Each row is a point on a landscape with many peaks, with its height.
A climber steps from a point to the highest of its 3 nearest points, and stops where none of them is higher. Distance is the straight distance between rows; heights are no part of it.
q_874: [110 121 152 119 137 166 143 119 179 131 105 115 167 145 112 125 168 144
 122 124 140]  (h 432)
q_884: [103 118 153 119 149 169 118 121 164 135 110 109 149 123 111 125 157 121
  89 108 183]  (h 617)
q_14: [ 67  94 156 100 191 111 157 113  80  91 122  99 102 116 141 127 105 130
 101 120 196]  (h 755)
q_68: [106 112 161 140 131 133 131 102 140 137 136 139 156 145 125 144 152 140
 157 142 153]  (h 56)
q_577: [ 92 111 154 115 190  95 138 121  89 114 118 101 124 111 147 131  99 139
 123 114 189]  (h 822)
q_421: [163 138  67 122  75 135 120 161 147 166 136 156 118 124 135 126 130 129
 161  88  65]  (h 627)
q_285: [117 127 144 126 119 153 132 132 178 145 112 121 164 157 125 121 162 138
 129 121 128]  (h 468)
q_785: [170  77 103 122  70 136 102 156 151 159 129 146 146 124 132 123  77 121
 170 103  31]  (h 701)
q_499: [ 98 121 163 135 153 137 115 110 135 133 133 101 132  96  97 119 144 124
 107 117 217]  (h 746)
q_382: [103 130 131 135 131 109 141  97 100  68 116 133 133 143 144 158 116 130
 111 173 122]  (h 277)
q_895: [150 150 137 156 125 108 126  97  82  95 144 134 132 154 155 151 120 143
 119 159 111]  (h 200)
q_448: [173 128 105 132  93 130  92 156 115 128 162 135 146 100 137 144  89 102
 119 129  58]  (h 301)
q_823: [142 122 154 154 106 123 125 107 135 138 149 150 152 159 140 148 156 135
 142 155 128]  (h 252)
q_792: [139 137 138 158 200 168 144 127 157 172  65 115  87 168  94 107 192 157
 120  84 217]  (h 798)
q_780: [ 91  96 160 112 191 112 138 108 102 119 126 104 133 121 136 137 108 141
 133 128 212]  (h 640)
q_994: [170  85  89 124  76 145  88 162 152 163 149 171 129 117 144 124  90 114
 164  89  46]  (h 740)
q_559: [162  80  83 129  54 135 101 159 150 170 123 148 146 133 136 133  92 124
 189 100  25]  (h 673)
q_221: [180  98 105 128  64 143  98 173 124 152 157 144 160 109 140 149  63 112
 157 123  44]  (h 680)
q_671: [102 108 130 112 144 123 141 100  89  72 102 127 137 148 135 156 105 140
 120 174 166]  (h 461)
q_465: [118 145 107  97  98  71 108 138 125  87 157 133  91  84 139 107  96 117
 159 174  68]  (h 728)
q_261: [152 153 104 123  93 129 139 158 139 161 141 155 118 147 138 125 176 135
 143 104  88]  (h 598)
q_579: [ 75 133 155 153 200 100 145 106  95 123 120  98  91 104 109 112 135 127
 107  95 216]  (h 557)
q_713: [ 59 108 153  83 145 119 152 122  75  83 131 120 115 122 119 129 103 135
 102 164 188]  (h 623)
q_468: [119 125 142 132 178 172 135 111 187 156  66 105 145 151 140 123 144 155
 118  98 136]  (h 331)
q_922: [174  93 103 111  43 135  96 143 100 151 156 128 163 113 134 153  65  85
 161 160  47]  (h 494)
q_438: [166 146  50 121  89 151 136 164 141 165 130 142 128 149 140 129 153 110
 135  86  74]  (h 596)
q_272: [135 138 137 158 212 158 167 133 159 157  71 109  80 182 101 107 190 149
 103  95 228]  (h 818)
q_377: [149 114 107  92  83 120 101 150  73 126 174 184  99  93 156 142  50 122
 191 193  32]  (h 634)
q_628: [138 160 116 147 110 115 120 111 116  90 156 127 137 122 161 140 127 124
 118 153  88]  (h 814)
q_489: [114 114 133 119 146 122 129  97  96  95 116 140 137 149 144 159 109 137
 119 171 162]  (h 349)
q_783: [106 130 154 123 160 171 137 128 173 139  92 115 146 120 105 129 150 159
  95 104 186]  (h 631)
q_692: [153 139  82 116  86 101  94 172 118 131 151 123 157  95 145 146  86  92
 165 157  58]  (h 559)
q_990: [158 146 145 149  99 121 136 111 132 137 161 144 121 157 142 136 162 143
 131 139  92]  (h 527)
q_502: [118 125 135 131 138 151 149 128 170 139  85 102 187 159 127 130 154 141
 122 118 121]  (h 524)
q_908: [186  67 111 114  32 135  97 154 140 169 127 149 141 136 145 135  67 126
 176 111   4]  (h 590)
q_391: [127 135 167 130 186 177 159 135 142 113  87 121  96 135  94 116 177 144
  66  89 213]  (h 816)
q_721: [109 151 166 150 177 138 167 117 119 123 117 105 107 131  80 119 175 113
  64  98 210]  (h 625)
q_177: [134 125 109 119 136 141 182 130 165 151  93 102 162 171 144 129 156 142
 113 114 100]  (h 547)
q_143: [106 155 153 132 161 129 134 119 132 141 123 110 115  94  97 105 165 128
  89  98 232]  (h 414)
q_907: [146 134 146 161 126 128 120 106 105 122 143 136 140 160 153 149 136 146
 138 149 113]  (h 205)
q_610: [112 114 154 140 146 135 119 104 116 146 127 112 147 129 117 122 137 135
 138 139 197]  (h 602)
q_894: [162 154  69 131  84 139 126 152 141 166 148 145 111 143 128 127 152 131
 138 109  81]  (h 613)
q_477: [144 119  70 127  88 141  96 153 149 179 132 157 128 118 129 114 107 127
 176  78  57]  (h 639)
q_487: [ 76 159 160 157 185 104 166  97 103 107 120  90  97 127 104 108 170 102
  88 103 221]  (h 336)
q_262: [134 135 166 149 204 153 159 145 140 129  79 116  90 171 102 118 182 161
  84  81 220]  (h 836)
q_82: [179 101 100 101  52 133  84 159 107 144 150 112 159 107 131 156  74  85
 148 153  46]  (h 479)
q_839: [ 72 122 175 125 204  98 149 104  93  96 107 108  94 130 140 109 109 132
 102 107 197]  (h 741)
q_632: [105 122 162 125 153 149 134 121 156 151 115 119 136 106  91 122 161 127
  93 107 210]  (h 722)
q_805: [136 146 119 118 109 144 162 147 153 150 112 129 155 180 121 121 171 144
 113 121  96]  (h 550)
q_606: [149 112 101  76  92  97 103 144  92 116 171 160 105 109 150 122  61 123
 189 198  54]  (h 657)
q_789: [ 86 155 160 151 181 115 142  99 110 124 132 102 100 102  84 109 169 120
  86  95 220]  (h 475)
q_863: [117 140 119 104  94  80 109 119 123  86 163 129  97  89 154  98  99 125
 162 186  70]  (h 651)
q_970: [177 113 109 138  85 149  89 178 140 160 155 154 132 113 152 130  96 116
 167 113  51]  (h 866)
q_16: [104 118 150 125 137 152 126 128 168 131 118 115 159 125 104 125 157 128
 103 126 194]  (h 663)
q_44: [115 150 170 151 185 160 164 132 130 119 107 109 105 140  88 113 186 113
  65  85 224]  (h 758)
q_461: [173 163 113 145 110 108 108 126 121 114 159 128 138 101 152 138 107 111
 109 138  77]  (h 665)
q_638: [161  97  67 140  63 138 106 147 164 185 109 145 144 116 132 119  94 128
 191  91  38]  (h 654)
q_103: [145 147 125 124  96 137 161 152 142 152 139 140 133 160 145 130 175 127
 128 124  94]  (h 578)
q_242: [176 136 105 152 111 146 100 147 135 146 161 146 111 122 150 121 123 122
 129 113  77]  (h 459)
q_244: [159 134  93 131 104 133 109 160 141 171 153 161 114 117 142 124 140 138
 155  93  69]  (h 606)
q_647: [126 125 144 127 174 188 136 118 179 129  64 110 149 133 115 114 150 147
 115  89 166]  (h 446)
q_396: [107 111 140 115 137 164 123 113 186 138 102 122 160 127  93 125 140 135
 112 105 170]  (h 537)
q_677: [134 126  89  79  96  79 104 159 103 114 159 147 126  88 132 130  78 109
 178 187  62]  (h 671)
q_873: [ 87 151 160 158 180 116 165 109 107 125 120  81 107 121  87 107 170 113
  80  93 224]  (h 438)
q_710: [ 98 109 170 126 112 138 136 126 157 139 122 115 145 136 111 135 157 144
 127 133 148]  (h 243)
q_287: [138 137 151 142 203 163 163 143 144 128  75 135  86 165  94 113 177 155
  87  86 212]  (h 825)
q_937: [ 94 124 154 136 178 107 122 111 120 142 130  98 118 109 107 118 134 119
 125 117 218]  (h 683)
q_925: [ 69 132 109 112 104 115 142  97 103  64 137 156 111 129 129 131 104 132
 109 171 121]  (h 703)
q_828: [135 138 125 167 197 176 141 115 163 154  60 122 120 159 118 122 169 161
 122  86 197]  (h 839)
q_531: [ 44 126 181 151 216 113 175  95  86  84 125 119  85 134 123  94 121 109
 108  99 205]  (h 720)
q_42: [114 114 142 138 136 127 127  95 125 128 135 121 161 159 133 143 129 136
 133 162 166]  (h 58)
q_218: [155 149 126 137  98 114 123 146 135 150 150 152 113 147 135 128 150 133
 134 121  95]  (h 572)
q_821: [100 156 111 122 105  82 125  98 115  72 150 143 106  92 136 107 103 113
 131 173  86]  (h 777)
q_58: [ 89 143 111 119 110  96 143 102 118  65 134 157 121 115 147 120 113 127
 121 173 100]  (h 724)
q_170: [150 152  95 112 109  91 102 144 123  97 148 121 138  91 140 123  95  99
 134 158  75]  (h 715)
q_333: [145 148 100 101 122 144 157 145 147 161 123 125 141 166 142 114 169 146
 124 122  91]  (h 560)
q_147: [168 151 137 151 128 127 118 124 110 121 159 129 125 131 158 143 123 131
 122 125  91]  (h 804)
q_679: [140 166  93 112 107  71 115 141 114  82 132 127 121  99 140 119 104 114
 141 164  64]  (h 801)
q_656: [104 135 160 137 162 164 133 126 155 134 100 114 118 121  91 126 163 135
  75  99 206]  (h 710)
q_772: [100 110 164 132 145 137 108 113 142 139 126 115 148 112 105 130 153 132
 125 116 206]  (h 800)
q_390: [187 121 113 144  92 139 102 164 132 157 164 145 128 102 143 125 106 121
 144 120  66]  (h 570)
q_644: [172 116  72 107  43 106  78 145  88 147 146 134 157 103 121 154  78  72
 163 186  55]  (h 548)
q_757: [135 124 139 157 131 115 135  83 101 111 150 142 140 154 139 152 135 133
 132 158 132]  (h 194)
q_796: [123 139 151 131 107 140 148 125 159 142 130 135 138 165 136 118 184 131
 125 133 108]  (h 512)
q_835: [173  80 107 139  64 138 105 163 137 153 140 142 145 123 140 150  69 119
 177 112  33]  (h 658)
q_283: [126 132 157 151 134 127 126  92 133 128 141 134 149 158 132 155 147 140
 144 159 149]  (h 153)
q_802: [150 111  75  94  68  88  94 145  97 130 152 152 138 102 126 149  82  93
 190 181  38]  (h 620)
q_852: [ 81 130 156 147 190 100 127  95 101 134 115 101 110 105 112 114 144 127
 108 100 213]  (h 604)
q_740: [127 142 136 154 191 171 142 126 145 144  78 122  84 155  92 113 164 153
 112  81 220]  (h 796)
q_234: [127 122 147 137 143 110 135  89 102 113 135 127 157 146 134 155 127 139
 136 144 150]  (h 178)
q_444: [ 93 108 143  92 166 113 140 121  86  96 110 114 124 134 131 143 104 149
 112 149 182]  (h 462)
q_61: [121 144 150 132 187 190 136 120 170 137  62 124 115 137 118 118 163 165
 100  85 190]  (h 672)
q_284: [127 133 110  90 102  82 118 152 120 103 170 136  97  85 134 104  85 114
 171 183  72]  (h 695)
q_43: [123 156 104 124 106  78 123 117 124  81 148 135 125  96 154 117 102 107
 126 156  74]  (h 846)
q_411: [131 164 116 141 105  97 130 108 111  83 144 132 117 106 152 137 107 122
 112 159  78]  (h 823)
q_423: [123 136 167 135 105 130 142 114 158 144 137 133 154 154 125 134 159 143
 135 135 131]  (h 380)
q_213: [149 150  83 105 110  95 101 161 112 106 160 121 132  96 142 127 102 103
 146 167  65]  (h 694)
q_250: [177 138  92 125  90 120 100 137 110 119 156 115 146  95 134 140  69 100
 142 155  63]  (h 375)
q_932: [ 81 113 122 105 130 116 147 109  94  82 107 144 111 141 130 145 102 133
 103 163 157]  (h 608)
q_56: [162 138 131 153 104 117 120 154 133 138 163 151 110 133 145 121 148 144
 144 113  74]  (h 538)
q_588: [ 84 102 148  85 163 115 151 121  87  96 118 105 108 130 136 121  80 125
  96 134 195]  (h 714)

Call two points neighbours if one is among the 3 nearest of the other. Go from one point of each pair to the other, from neighbour to neighbour, staying as high as possible. Name the lowest point that can't be avoided.
q_577 / q_772 | q_579
q_828 / q_970 | q_922
q_632 / q_262 | q_656
q_262 / q_828 | q_792
q_43 / q_577 | q_932

Where does a climber stop that starts at each point below?
q_644 | q_43
q_448 | q_43
q_757 | q_970
q_377 | q_43
q_333 | q_970
q_487 | q_772
q_218 | q_970
